Each row is a point on a landscape with many valleys, with its height.
From any point a ball rolls to the lowest of the 5 points nearest to it. It stops when none of these is lower. Distance is the straight distance between rows; heights are no part of it.
k397 height 39.0: [ 22   3 -35 -16  22  -5   3  15 -63 -51   2  33   3  22 -14  25 -44 -51
 -52  26  25 -14 -38  17 -47  56  11 -45   0 -30 -80]
k716 height 35.3: [  7 -46  12  18 -15 -19  37  18   4  26  15 -10 -25  32  -3  28   0  33
  15  34 -12  10  47  17  32  14   7   9  -2 -43  -6]
k627 height 55.7: [  1 -68 -23  18 -24  10 -39  40  14 -23 -22   0 -26   8  27  16  28 -15
  33 -34   5  36  31  16  20  -7   7 -37 -10 -31 -43]
k137 height 36.0: [  2  -8 -27 -18  26  38 -22  12 -29 -21 -29   5  -3  -5  16  20 -14 -25
 -61  17  15 -20 -29  36 -15  -3 -59 -41 -45 -26 -62]
k146 height 43.0: [-17 -26 -23 -21   9  22   2  -4 -12  38 -12 -24 -14  -6 -13  -2   3 -19
  12   0   4  10 -26  27   4  20  45   7   6  17   9]
k282 height 33.3: [ 25 -28 -19  -1  22   7  25  -2 -27   9  13  -3 -20  -9   9  25 -14   1
 -36  34 -23  -6 -27  33 -10  42  16   8 -12 -27 -16]
k734 height 43.9: [  3  -6  11  16 -38 -35  55  24  14   5  22  -6 -14   9   1 -37  30  24
  40   1 -49  47  33  -2   4   3  35  13  16  -9  25]
k132 height 39.4: [ -8 -26 -29 -16  20  42 -47   9 -28 -42   7  -9   1  -7  37  32  16 -22
 -32 -59  14 -13  13 -12 -19   1   0 -43 -52 -13 -54]
k934 height 49.6: [ -9  55  24  -6 -43 -30  34 -20   0  26  33  25  -5   5 -35 -41  24  11
  36 -15 -32  15 -11 -50 -28  -2   3  13  25  49  84]
k910 height 28.6: [ 24 -36 -33 -20  21   0 -17  26 -26 -42  43  -1 -10  14 -12  20 -40 -11
 -61  35  36  28  15  18 -32  26  30 -14  -9   9 -71]
k489 height 32.1: [ 17 -10 -24 -29  60   9  -6 -23 -24   4   2  -2  28  12   3   7 -39 -21
 -51  28  30  12 -45  31 -16  34  48 -13   1  -6 -21]
k469 height 39.6: [-20  32  20  -5   4  -6  18 -27  24  27  14 -33  43  10  -8 -12  -8  17
   6  28  -8 -14 -16 -19   0 -16  12  19  27  35  76]
k248 height 32.9: [ 55   4 -26  -1  48 -34  33 -24  -7 -33 -12  22   1   9  10   2 -44 -14
 -48  56 -10   4 -37  26 -13  40  10 -17   9 -37 -22]
k404 height 32.8: [ 18 -25 -36 -26  38  19   1  18 -33 -13   7   3  18   1  15   9 -42 -21
 -45  53  13  10 -26  37 -24  24  23 -21  -7  -9 -56]
k846 height 44.6: [-32  58   6   9 -26  -7 -17   2  14  20 -28   5  -6 -34 -15   3  25 -25
  73 -26 -16   0 -24  -9  17 -67 -26  24  17  46  46]
k567 height 33.1: [  2  58   5 -17 -17  12  15 -30   0  55  19   9   8   6 -19  -2   6  -2
  22  -1   9 -53 -45 -31  -7  -6   1  47  35  47  79]
k753 height 51.3: [-21   0 -15  17 -15 -19  20  37  31  -3 -32  13 -22 -20 -13 -24   6   8
  90 -21 -53  36  -6  29  31 -23   0 -12 -11  12  -1]
k313 height 36.5: [ 17   6 -43 -30  21   2   1  48 -46 -19  23  17  19  18 -14   7 -51 -38
 -80  22  32   6 -27  46 -44  20 -25 -37 -29 -15 -96]
k471 height 20.8: [ 37 -27   4  -6  16  -7   4 -13  -4 -40  45 -12  -4   2  -2  12  11  14
 -56  48  -2   2  23  -2 -18  30  59  -8   8 -17 -31]
k224 height 47.9: [-24   0   7   1 -28   6  20   7 -13  34  -2  -4 -28 -28 -10  10  22 -18
  53 -12 -26   3 -19  17  12 -17  -9  14   8  21  38]
k697 height 27.7: [ 10 -70 -11 -10   4  -6  12  55 -17 -20  38   4 -28  52  -6  26 -12  25
 -30  48  40   8  52   9  -1  23  19  -9  19 -40 -35]
k391 height 36.1: [ -2  -2 -21 -32  30  25 -15 -27 -13  19 -11  -6  12   0  -4  15   0 -22
 -19  12   2 -25 -46  20  -1  28  18  15  -6  -2  10]
k805 height 46.2: [-11  16  -5  -5   3 -44  30  30  32   6 -12 -25   9   6 -17 -27  -5  19
  53  12 -31  57   9   7  18  -6  34  -1   3   9  25]
k791 height 49.1: [-34  64  38   1 -60 -42  16 -66  25  12  28  21  26  18  -9 -62  15  20
  46 -39   1  12  22 -57 -35 -20  -6   8   9  59  74]
k64 height 36.4: [ 31  43  30   4  -8  -2  19 -69  19  18  15 -17  11   2  -3 -16  -1  46
 -30  20 -23 -26  -7 -17 -28  25  28  33   9  30  48]
k647 height 38.7: [  2 -37   1  21 -16  13  22  34  -5  30  -5  11 -42   0   9  16  19  30
  17  -2 -30  -5   1  35  15  19 -18   1   2 -41  15]
k720 height 28.8: [ 16   8 -21 -24  57  -3   8 -19 -15  -9  -2  -4  43  -4 -15  -3 -50  -4
 -75  46   8  10 -54  27 -12  25   3 -10 -16  -6 -23]
k823 height 31.0: [ 27 -32 -24   3  14  -2  11  25 -23 -14 -12  50 -34  42  23  37 -67 -10
 -46  32  24  -9  -7  35  -9  30  -8 -31 -13 -73 -55]
k911 height 53.3: [-28  11   3  56  15 -34  -5  17  22 -44 -47   5  10 -33  21 -10  42  -7
  81 -53 -21  24  32 -21  43 -18 -55 -13 -21 -15  -5]
k997 height 45.7: [-13   8 -14 -16  12  -5  13 -26  18  39 -21 -22  29  26 -23 -27  -9  -7
  48  -3   7  -1 -17 -14   5 -14  32  21  35  36  74]
k856 height 19.3: [ 29   5  28   0  24   7  12 -21  22  -7  48 -57  20  -3  -7  -1 -16  48
 -41  41 -11   7   8  11 -19 -20  26  12  -4  15   7]
k626 height 28.9: [ -6 -28  16  39  22  15 -12 -28 -33 -14 -12   6 -14  -9  30  37  26  12
 -37 -38  21 -20  23 -11  31  23 -54  -5 -43 -34 -13]
k80 height 45.9: [ -2 -26 -34  -8   4  -9   5  63  14  11  -3 -37 -19   1  15   3  -6  -3
  33  -6 -11  46   5  33  12   8  12 -10  -2   6  -9]
k831 height 34.8: [ -9 -15   7 -31  40  14   1 -59   4  30 -15 -20  28  24 -17 -13 -22 -11
 -29  15  25 -17 -21 -12  -7  51  53  26  22   6  16]
k114 height 34.6: [-10  -8 -11 -25  29  60 -42 -27 -10   3 -39 -34  16 -25   3   7  41 -34
  -3  -6  29 -35 -49  -1   6 -11  -9  14  -8  25  28]
k524 height 61.7: [-38  69   9  -3 -60 -67  10 -56  11  -6  20 100  23   7 -51 -82  -3 -12
  36 -30  30  20  12 -88 -34  -9  -6 -20  18  84  48]
k450 height 56.0: [-20  61   5  22 -72 -62  36  -4  -1  17  -2  78  11  -9 -51 -58  11   8
  70 -21 -30  55   3 -38 -37  10 -18 -13  14  62  51]
k311 height 23.7: [ 31 -11  34  -7 -21 -14  -4   1  32 -11  35 -26  -4 -14  15 -11  27  60
 -14  29 -45  -2  38   3 -12 -10  56  13  -1  -7   2]
k264 height 39.3: [ 14 -47 -26 -14   9  10  14  26  -8  11  16 -21 -20  -3   8   9  -4   9
  -1  22   5   7  12  23   0   3  35  -2  -2   1  -9]
k877 height 51.1: [  2 -37 -13  24 -24   2  -9  65  26 -11 -33 -28 -14   6  27  28   9   9
  36 -33   0  23  40  19  40 -34 -22 -20 -28 -30 -50]
k358 height 45.4: [-12  35  10  33 -30  -1  13  23  14  -4   1   8 -21 -52  -3  10  28 -11
  66 -39 -23 -11   7  -1  36 -64 -65  12 -11  14  24]
k828 height 44.3: [-14 -14 -11  24  30 -22  -8   8  -5 -44 -35 -37 -22 -24  26   5  47 -32
  33 -55  13  20  31 -42  69 -31 -54 -28 -16   7  10]
k66 height 17.6: [ -8 -13  -2 -30  15   3 -28  23 -58 -48  -3 -15  11   4  30  18 -18   5
 -83 -44  37  -2   9 -26 -10   1 -62 -45 -69 -33 -61]
k481 height 35.8: [  8 -52 -31 -11  11  20   5  27 -27   9  14 -12 -24   0  -2  22 -28  -7
 -36  21   5   4 -10  36  -6  17  -5 -16 -12  -7 -30]
k409 height 35.2: [  3 -42   2  49  31  -2  11  -7 -23 -32  12 -21 -13  -8  39  17  62 -18
   4 -59   8  12  52 -29  46   7 -41   9 -22 -11  13]
k344 height 36.3: [  0  16 -20   5  17  51 -43  34 -57 -34  14  37 -15  25  31  30 -26 -25
 -62 -67  35 -17  42  -6 -54  19 -25 -40 -37 -18 -87]
k699 height 18.8: [ 21   6  23   6  18  -3 -39 -61  39   0  36 -38  24   1  -7 -21  -7  47
 -52  27 -26   3  13  -4 -21  19  55  11   8  -2   3]
k200 height 60.2: [-32  78  -1   3 -45 -70  15   5  10   7   8  86  20 -17 -54 -12  -1   6
  79 -20 -23  33  -5 -55  -6 -22  -8  -8  -1  78  40]
k601 height 49.9: [  2  -4  17  -9   2 -28  42  -7  13  12   8 -13   5   3 -17 -39  31  14
  40   5 -50  40   8   0  -8   6  45  12  21   5  38]
k840 height 46.1: [  3  -3  10  23  21 -43  23  31 -20 -34   9 -27 -19 -36  26   3  38 -23
 -12 -44  24  15  36 -64  66 -45 -57  19 -24   7  25]
k530 height 29.0: [  4  20   4  -9  11  47 -31 -19 -26  15 -13  12  -7 -41   0  20  38 -17
   2   4   4 -56 -31   4  17 -34 -40  18   7  10  29]
k895 height 27.9: [ -4 -32 -15  -7 -16  19 -52  18 -23  -7 -13  51 -32  44  13  43 -52  15
 -68   2  68  -3   7  23   1  14 -37 -35 -47 -63 -71]
k492 height 41.6: [ -6   8   2  -7 -18  22  30  -3 -16  44 -13   8 -21 -30 -22  -4  27  14
  24  -7 -50 -24 -35   8   1   2  -2  34  30   7  56]
k963 height 40.0: [-17 -17  13 -37  47  39 -11 -40  -8  34 -23 -28  55  23 -14 -12 -15 -14
  -2  19  44 -39 -46 -29  28   3   9  57  33   9  51]
k12 height 24.9: [ 33  29  20  -8  48  -5  19 -28   1  -6  25 -20  38  -5  -1   7 -24  27
 -54  51 -13  -2 -15  26   3  31   4   2   3  16   1]
k643 height 25.1: [ 18  -1   9  -3  33   3 -39 -78  23   5   4 -11  28   2   9 -15 -21   4
 -70  33  16 -15   6  -3 -36  38  61   3   7  10 -17]
k521 height 29.4: [  2  18  15  -2  42  17 -14 -69  28  16   3 -28  62  13   3 -12 -34  23
 -52  37  10 -25 -15  -8 -19  28  27  33  13   7   9]
k478 height 33.7: [ 26  -1 -12 -22  44  13  -3   2  -1 -27  41 -35  25   2  -6   3 -42  -8
 -87  42  47  29   0  28 -25  20  43  -3  -5  20 -63]
k440 height 56.1: [-16  -6  -2   8   1 -45   5 -20  35  29 -13  -8   1   8  -1 -70  21 -11
  59  -7 -29  50   0  -6  -1  12  51  20  30   3  26]
k991 height 44.4: [-23  16   5  -2  -8  19 -26 -40   3   2 -26   3 -10 -23 -12  -5  68 -17
  48 -24  -2 -35 -26 -24  17 -41  -9  47  53  16  50]
k630 height 57.3: [-44  85  17  -5 -13 -79  30 -26  29  15 -10  59  15   0 -47 -83 -13  17
  61 -18   6  24  14 -50 -14   7   2   2  15  49  66]
k84 height 29.1: [-15 -38   7  25  38   7  -7  -4 -50 -34 -28 -31 -17 -15  35  21  21  10
 -23 -40  34  -4  34 -18  50  -5 -59  -8 -48 -17   2]
k458 height 33.8: [ 23   0 -25   5  11  17  -1  17 -22 -34 -50  31  -4   7  27  31 -35 -26
 -42  20  12 -12 -42  33 -13  28 -37 -49 -37 -68 -45]
k514 height 34.0: [ 31  41 -11  -7  49 -27  -2 -53  -3 -46   1  27  53  45  -4   5 -39 -55
 -90  31  27 -12 -27  18 -55  56  40 -21  13 -15 -57]
k38 height 17.7: [ 28   8  29 -12 -20  23 -41 -26  55 -13  27 -10  10 -11  -5 -14  12  42
 -36  45 -30 -22  13   4 -44 -11  64  13  -2  -2  -3]
k383 height 50.7: [-25 -14  -1  40   9  -5 -21 -15  -2 -32 -34 -15  -4 -33  13  -7  71 -16
  41 -69 -28  11   9 -17  24 -28 -20  -6   1   0  16]
k312 height 54.2: [  3  55  59  22 -59  -2  26 -48  18 -11  27 -11  11  -2 -10 -10  23  44
  12  -7 -31  -7  -1 -43 -59  -6   0  20 -24  66  79]
k21 height 45.1: [-12  57  19  16 -35 -32  56 -10   8  11  29  -5  -2  10 -23  -3  -7  15
  30   0 -28  24 -10 -26  -5 -22  13  17   4  47  61]
k15 height 35.9: [ 19  19   4   2   4   0  32   4 -19  31  31  -1 -27 -12  -5  13   4  16
  10  16 -25  -9 -25   8  -1  20  12  30  19  25  54]
k323 height 38.1: [ 17  59 -29   3   2  31 -33  64 -38 -52  26  69 -33  46   7  27 -50 -58
 -45 -31  53 -33  -2   5 -83  19 -32 -51   4 -20 -81]
k629 height 63.2: [-44  42  -2   3 -41 -40   5   9   8  24 -20  59   0 -23 -25 -54  16  -7
  83 -19 -46  16 -33 -16  -5  -5  -5   5  36  27  40]
k10 height 36.7: [  9 -24 -15 -14  17  29 -21  20 -29 -29 -20  11 -13 -17  41  25  -8 -11
 -55  -8   3 -25 -19  41  -5  11 -21 -40 -45 -32 -47]
k93 height 37.1: [   7   -7  -22  -11  -39   38  -38   77  -34  -23   28   29   -4   32
   12   24  -64  -22  -50  -28   68   -4   33    9  -45    1  -43  -38
  -39   -8 -100]
k744 height 40.6: [-15 -37  -2  35  20  -5 -16  11   2 -31 -13 -49  11 -12  22  -6  45  -3
  19 -81   4  34  34 -21  35 -10 -32 -14 -15 -17 -13]
k954 height 33.2: [ 20 -58 -18   0   3  23  14  25 -27   6   0  11 -29  15  19  50 -40  17
 -36  29  11  -2   4  34  14  15 -40 -23 -14 -46 -48]
k622 height 31.8: [ 27  49  -3 -11  53 -16  17 -57   6 -38 -26  20  88  33 -11  -6 -41 -19
 -83  35  20  -5 -52  29 -13  31  12 -10  11 -28 -10]
k214 height 32.7: [-11  38   2 -16 -38  40 -12 -36   5  53  13  46  16  11 -34 -10  14 -19
  53   2  19 -61 -16 -43   7 -52 -36  68  66  30  67]
k930 height 24.5: [  5 -25  -6  -6  -2  29 -28 -20 -32 -47  -8  37  -6  35  28  32 -40  -7
 -73  -7  46 -12  23   7  -4  16 -61 -35 -60 -66 -67]
k90 height 30.0: [ 15 -40 -18 -10   6 -37  -2  22  24 -20  28 -55  -4  26   9 -14  -6  -8
   4   8   3  40  35  12  -5  -7  74  -7  19   3 -15]
k504 height 22.6: [  9  -8  13  11  24  33 -15  -4 -38 -26 -11 -18 -16 -42  23  27  29  -6
 -34 -12  14 -50  -1 -22  20 -30 -52  -8 -17   2  14]
k790 height 42.2: [-15  26  21  -7  -9 -12  13 -63  30  42   5 -23  28  12  -6 -49   2  19
  24  -7  -5  -2  -5 -40 -12  18  28  32  38  20  76]
k794 height 58.4: [-30   6   5  47  -5 -19   6   5  42  -7 -56  15 -11 -45   0 -36  38  -9
  89 -31 -42  14   0  20  32 -34 -21  -4  -6  -2  -3]
k829 height 29.8: [ 31  10  -6 -10  56  -4   6 -57   9  -6  -5  -5  44  14 -15  10 -31 -15
 -71  47  18  -7 -36  14 -24  35  68  -3   9   0 -33]
k36 height 45.3: [-14  -8  12  33 -40  14  32   3  -5  30  -1  25 -28 -34 -19   0  53  -3
  63 -26 -44 -13 -26  15   7 -11 -22  15  17   3  32]
k834 height 34.1: [ 15 -15  -1  -9  20  45  -3  21 -18  29 -18 -24  -4 -27   6  29   9 -18
 -13  13  -3 -23 -35  25  14   6 -28  -3  -8 -10  -8]
k515 height 46.4: [-30  42  21  68 -13 -28  10  41  35 -20 -46  50  -8 -43 -18  -1   6  26
  92 -37 -42   4  20 -18  43 -36 -64 -25 -18  -2 -20]
k260 height 21.5: [ -3  46   9 -13 -58   4   6 -50  -3  62   3  60   8   2 -34 -11  45 -21
  49 -26 -18 -43 -36 -37 -34  -7  -8  60  47  21  73]
k868 height 30.6: [ -8  -9 -18   6   0  33 -40  34 -25 -28  12  36 -17  20  23  32 -25 -24
 -61 -29  45 -18  33  -6 -28   4 -22 -47 -48 -35 -81]
k784 height 31.9: [ 11   6 -26 -23  45  17  -7 -12 -40   5 -29  11  17 -14   8   7 -33 -29
 -39  31   0 -23 -63  34   1  19  -8 -16 -14 -18 -23]
k318 height 27.4: [ -4 -13  17  21 -15  19   0  25   1  19 -12 -23 -24 -35  32  29  29   9
 -16 -12   8 -29  27  -2  31 -31 -78   4 -44 -19 -15]
k723 height 32.2: [-20 -32  13  41 -12  11   2  -5  -2  -2 -25   0 -18  -5  24  20  41   9
  12 -39 -10   4  27  14  51  -4 -52  -3 -24 -34 -11]
k995 height 28.3: [ 37  48  29  -1  41 -20  37 -49 -21 -19  10  -7  48   3  -8  -3 -53  18
 -44  59 -11 -23 -47  33  11  15 -20   5  16  -6  15]
k262 height 42.0: [ -4  -8  11  24  29  -5   0 -25 -34 -48 -16  -9 -27 -38  12  20  71 -24
   4 -52   9 -17  10 -45  40 -37 -33  29  -4  12  16]
k223 height 28.7: [ -2 -13  -7 -21 -16  17 -20  39 -23 -30 -15  27  -3  34  26  18 -71  -2
 -87  -7  65  -8  -5  30 -16  -1 -86 -51 -49 -54 -98]
k981 height 24.2: [ 14  24  60  -7 -31  11   2 -23  28 -21  45 -41  11 -12  -2  13   6  66
 -31  30 -55 -20  25   8 -33 -18   7   9 -14  17  21]
k603 height 22.4: [ -5 -13  24 -21 -21   5 -33 -79  75  23   3 -39  22  20  27 -43  25  14
 -40   5   8  -1  11 -44 -24  15  60  12   5   0  13]
k171 height 8.6: [  0   7  25  -3 -20  25 -33 -36  59   3  20 -56  63   3   5 -21 -13  40
 -24  29  -8 -23  10  -2 -19 -22  28  16  20  10  10]
k254 height 35.4: [ 23 -42  -9   2   0  -7  32  13 -12   5  24 -18 -16   9  11   0   3  14
  -5   8 -28  13  23  20  12  15  25  24  23 -15 -12]
k473 height 50.1: [ -7  75  19 -12 -39 -30  33 -35  23  14  40  10  35   7 -24 -27 -24  -5
  51  -8  17 -10  -6 -69 -21 -26   6  26  37  55  92]
k106 height 49.4: [-19   7   3 -25  -6   8  15 -17  12  52  -8 -11  -4  -7  -8 -21  23 -22
  51  -8 -18  13 -29   3   3  -5  19  31  17  22  60]
k314 height 36.8: [-14  13   9 -24 -11  35 -27 -33  11  41 -29  -6  18 -16 -17  -7  19 -24
  37   6  26 -56 -39 -15  37 -41 -13  32  47  32  55]
k873 height 32.0: [  4 -69 -25 -12 -23  -1 -27  75  -2  -3  24   5 -20  53  -8  29 -16  -2
 -16  10  45  36  69  29  29   3   7 -10   2 -43 -59]
k848 height 39.5: [ -4 -39 -31 -25  20  39 -45  11 -22  26 -24 -42  11   7   9  24  -2 -29
  -7 -18  26  -4 -34  21  -6  -3  -1   3 -32  24 -15]
k835 height 44.5: [-19  -5  19 -33 -21  17   1 -60  14  67 -42   5  -1   8 -22 -34  26 -20
  30 -11  -2 -30 -38 -17  21  16  31  45  57  19  66]
k820 height 48.7: [-15  56   9  14 -45 -33  65  45   4  11   5  12 -17   1 -25  -7  -1   0
  74  -7 -44  29  -6 -13   4 -45  -9   3  -1  47  43]
k529 height 50.5: [  2  56  10   1 -22  18 -27 -17   1  -1  18  10  -7 -51 -21  23  57 -31
  23 -31  -1 -52  -4 -45  20 -84 -40  44  28  38  28]
k121 height 34.5: [ -7 -29 -29 -16  -8  41 -45  47 -39 -17  13  15 -16   3  22  34 -37 -23
 -63 -17  32 -12  26  27 -14   9 -26 -38 -48 -28 -83]
k786 height 40.5: [ -4 -15   4  38 -64  -3  57  47  12  22  -9  -7 -26   1 -10   9  10  27
  72   0 -45  26  35  15  20  -3  -3   3  14 -14   9]
k154 height 29.2: [  4 -17  -6 -25  20  37 -42  -4 -13  -2 -21 -35   2 -42  15  21  22 -25
 -17   1   4 -33 -26   7  15 -18 -23   1 -14  19  16]
k13 height 44.0: [ -3 -28 -36   7   0  10 -33  42   9  -4 -21 -27  -5 -17  26  17   8 -11
  19 -32  -2  23  15  24   5 -24  -9 -33 -25   3 -33]
k460 height 50.9: [-30  11  20  75 -46  -9  17  29  19  10 -24  34   1 -31 -16 -20  29   8
  99 -38 -48  13  -4 -19  26 -18 -25   3  11 -14  12]
k452 height 9.9: [  7 -61 -13   1  -8 -40  -5  60  -1 -27  45 -12 -16  39   5  10  -5  -7
  -2  22  31  33  55   1   1  15  63 -11  27   6 -28]
k136 height 33.0: [  6 -69   2   9 -35  24  -3  25  -2  20   8   9 -31  37  13  47   0  36
 -10  16  24  10  47  38  34   3 -15   0 -15 -53 -28]
k729 height 48.2: [ -8  20  19   4 -24  22   8  32   0  25   2  -5 -29 -38  -9  17  43  -8
  41 -19 -29 -21 -12   4  13 -44 -38  26 -12  21  32]
k337 height 49.7: [ -9   5  -6 -18   3  13  28  30   4  24  -4 -37 -26 -27   5  21   6 -16
  46   9 -14  11 -27  28  20 -21  -3  25   4  22  17]
k437 height 36.9: [ 17  25   6  -6  37  17   9 -43 -16  40 -14  33  -3 -18  -4   9 -13  -3
 -14  36 -26 -46 -65  21  -2  35  -4  23  18   9  30]
k811 height 20.6: [ 27 -45  -1 -11   9 -10 -13  28  12 -46  50 -25  -1   8   7  18 -21   4
 -48  27  19  27  62   3  -5   4  54   8  20  -8 -52]
k272 height 29.9: [ 23  -5  16  18  -1 -10  38 -12  -4  11  36   2 -27  -6   0  -2   1  51
 -20  23 -41 -15  24  -7 -10  41  36  -2  -5 -22  12]
k673 height 74.9: [-30  35  14  13  31 -45  -2  32  47  19 -43  48  16 -22 -26 -64  -1  20
  94 -15 -47  52 -15  -8  12  18  12 -13  24  10  -7]
k816 height 37.7: [ -1 -45  16  27 -44 -17  27  48   8  23   3  11 -29  52 -21   6  24  35
  45   5 -17  42  35   8  30   2   3  14   8 -57  -2]
k124 height 42.6: [  7 -31 -31 -15  17  35 -31 -15 -23  21   3 -12 -10   3   9   7  -5 -38
 -27  -3  12  -5 -37   7 -28  34  49  -2   6  -2 -35]
k587 height 37.6: [ 11  52  20 -11  -4  27   1   2 -27  50   8  10  17  -9 -22  21   0 -20
  13  22  10 -50 -41 -18   7 -29 -23  42   7  47  60]
k334 height 36.6: [  8  41  31 -12  29  17  15 -59  -3  36  14 -13  43  -5 -15   5 -21   9
  -6  12  18 -35 -15 -29  -4  23  10  39  38  18  69]
k588 height 36.2: [-22  39   1  12 -57  -1   8 -14   2  26   3  33 -13 -29 -21  -9  56 -33
  63 -31 -26   1 -19 -21  -8 -43 -16  29  32  41  64]
k41 height 33.6: [ -6 -61 -27 -16 -33  19 -25  77  -2  11  -3 -22 -40  23  19  36 -32  11
 -22   7  45  16  31  20  22 -12 -35 -21 -27 -22 -53]
k992 height 45.2: [-24  41   8  -9  -4 -29   9 -34  48  10  10 -54  47  19  -6 -42 -24  19
  32  12  -3  18  16 -19   8 -19  35  18  16  19  52]
k218 height 32.3: [ 21 -48 -21   1  19   2   6  32 -30 -25  35   5 -19  28  -3  24 -49  -6
 -58  58  24   7  -2  44 -15  35  11 -19 -13 -31 -65]
k174 height 33.4: [  0   9  23 -11 -39 -19 -19 -49  79   1   9 -13   9  -9  -1 -79  40  48
  15   0 -29  28  27 -19 -23 -11  72  13  13  12   8]
k263 height 42.3: [-51  40  35   0 -49 -18 -10 -55  79   9 -12 -17  42  22   0 -72   6  30
  57 -19 -24  -9  35 -57 -23 -24  20   2   0  23  49]
k946 height 29.7: [ 34 -10   5  -5  42 -13  35   0 -20  -3  15  10 -22   2  10  25 -49  16
 -51  64  -7 -17 -21  44  -1  26 -20  -9   1 -29 -17]
k689 height 65.1: [-23 -23 -15  44  16 -28 -40  30  49 -25 -55   4  -4 -19  20 -19  25 -13
  63 -54 -26  38  11   5  32 -17 -18 -43 -19 -12 -35]
k988 height 47.3: [ -35   32   38  -17  -25  -36    6  -70   61   17  -10   -1   39   30
   -7 -102   14   11   27  -20   -7    1   40  -71  -12  -16   22   13
   25   -3   66]
k35 height 57.4: [ -2 -40 -40  29 -11 -15 -18  58  21 -11  -9   9 -22  18   9 -17   5 -16
  52 -12  -3  52  25  27  24  -1  46 -35  15 -13 -32]
k389 height 33.5: [   8   40  -14  -25    7   35  -47   73  -33  -42   12   32   16   23
   21    1  -43  -32  -85  -32   42  -11  -10   14  -63    3  -54  -58
  -47  -28 -101]
k810 height 37.0: [  5 -29 -36   0 -16  36 -34  63 -44 -35  23  63 -29  42   0  24 -53 -26
 -53   6  64 -19  26   8 -50  13  -7 -33 -12 -16 -72]
k377 height 27.3: [ 27 -11  11 -20   7 -13 -40 -44  35   0  32 -26  11   7  10 -16  23  -1
 -33   6   0  10  16 -15 -28   6  77  12  17   2 -12]
k290 height 29.3: [  9 -31 -22 -12  15  33 -40  28 -19 -27 -19 -31   4 -19  40  23  -5   4
 -35 -52  22   9  35  -2  -2 -17 -36 -27 -65   1 -55]
k42 height 32.5: [ 36  77  38  13  28 -11  30 -67   3  10  19   6  34 -10  -1   1 -34  38
 -27  52 -16 -32 -37 -12 -17  27  -6  19  14  29  55]
k329 height 32.4: [ 31  40  18 -21  36  13  24   5 -31  12 -14  14  11 -10  -7  20 -28  -5
 -23  53  -4 -26 -64  36  28  -7 -35  14  -3  20  10]
k431 height 64.5: [-22  -4 -26  19  12 -22 -40 -14  40 -20 -65  -9   5 -40   0 -17  46 -24
  64 -46 -20  19 -10   9  22 -22  -3   0   6   1 -10]
k151 height 37.5: [ 23  37   9 -18  25  -5  43 -35 -10  24   5  18 -11 -27  -3  -9  11  27
  -5  40 -38 -25 -31 -16 -17  40  12  42  17  -4  62]
k302 height 32.6: [ 19 -13 -10 -20  35   6  -7 -24 -11  13   4 -32  24  -3   1 -14 -10   2
 -40  25  13  10  -6 -12 -17  36  53  12   1  25   3]
k907 height 39.1: [  5 -21   3   8 -22 -24  51  40  12  -4  13 -27 -13  21  -5   5   5  19
  47   9 -39  16  32  12  20 -10  20   2  10 -11   9]
k942 height 52.6: [-48  20   3 -31 -21 -20 -14 -34  22  45 -50   3  13  24 -14 -62   4 -22
  60 -15  13 -13 -19 -40  19 -30  20  26  61  15  61]
k531 height 12.3: [ 37 -52   1   7 -15 -22   2  23  14 -51  51 -24 -24   4  -2  15   7  30
 -34  28  -6  22  52  -2  -5  12  58  -2  21 -17 -26]
k7 height 49.2: [-36  25  35  85 -44 -28   7  33  24   6 -29  36   1 -12 -35  -3   0  16
  97 -38 -47  28  20 -22  32 -20 -55 -12  -5 -36 -11]
k674 height 30.7: [ -3 -57   9 -24  -8   3  16  49 -14  21  12  -8 -36  40  11  36 -33  46
 -20  39  44   3  36  26  17  12 -24  -9  -6 -58 -50]
k233 height 30.5: [  3  -9  10  -6   6  -4  45  25 -23  22  21 -35 -29  -2 -17  18  -7  28
 -10  39 -22 -12   0  37  15   2 -13   5   6  -1   5]
k579 height 26.7: [ 24 -28  19  -6  22  -9  32  17 -16 -13  36 -21 -14   6 -10  31 -32  40
 -41  67   9   2  32  33   6  14   2 -10   1 -28 -18]
k186 height 41.9: [-14 -17   1 -31  43  24 -48 -15   4 -45 -43 -62   8 -26  11   7  47 -37
   9 -48  20  -4 -13 -28   8 -47 -11  -3 -32  24   4]
k933 height 52.5: [-20 -44 -13   5 -10  13 -26  -5   0  14  -5  -6 -17 -10  16   5  43 -18
  31 -35  -7  14 -10  17   4  14  30 -11   8   2  -2]
k148 height 33.9: [ 35   3 -20  -5  46 -12  16 -32 -12  -4   3  13  -2  -6   7  -3 -19   4
 -43  48  -6   0 -37  19 -16  52  49  -4  12 -27  -8]
k936 height 43.2: [-24  15  26  38 -45 -12  21  47  21   0 -17   2 -26 -10  13  25  20  17
  67 -30 -17   8  33  14  39 -47 -46  -8 -21   8  -1]
k259 height 56.3: [-59  53  -3 -13   1 -31   6   8  32  21 -31  24   6 -16 -26 -45  -1  -7
  85 -20  -7  15 -14  -4  16 -30  17   9  29  33  64]
k236 height 35.5: [  5 -34 -12   5   6  39 -26 -14 -49 -32   2  13 -24 -12  39  30  19  -4
 -33 -39  28 -20  19 -13 -11  24  -9 -31 -41 -21 -50]
k815 height 31.7: [ 12 -64 -30   0 -30 -37 -11  83  -2 -32  12  26 -21  52 -14  29 -33 -16
   7  -3  40  47  66  15  18  12  38 -19  21   0 -61]

For each start below, name the point where the ball stops.
k358: k452
k673: k452
k630: k171
k790: k171
k524: k171
k515: k452
k334: k171

Call two points neighbours if one is among the 5 nearest of the other. Go from one point of each pair to the other, from neighbour to neighbour, staying as low as possible. Name the highest point that can't be avoided.
k452 / k66: k823
k260 / k504: k334
k504 / k171: k834
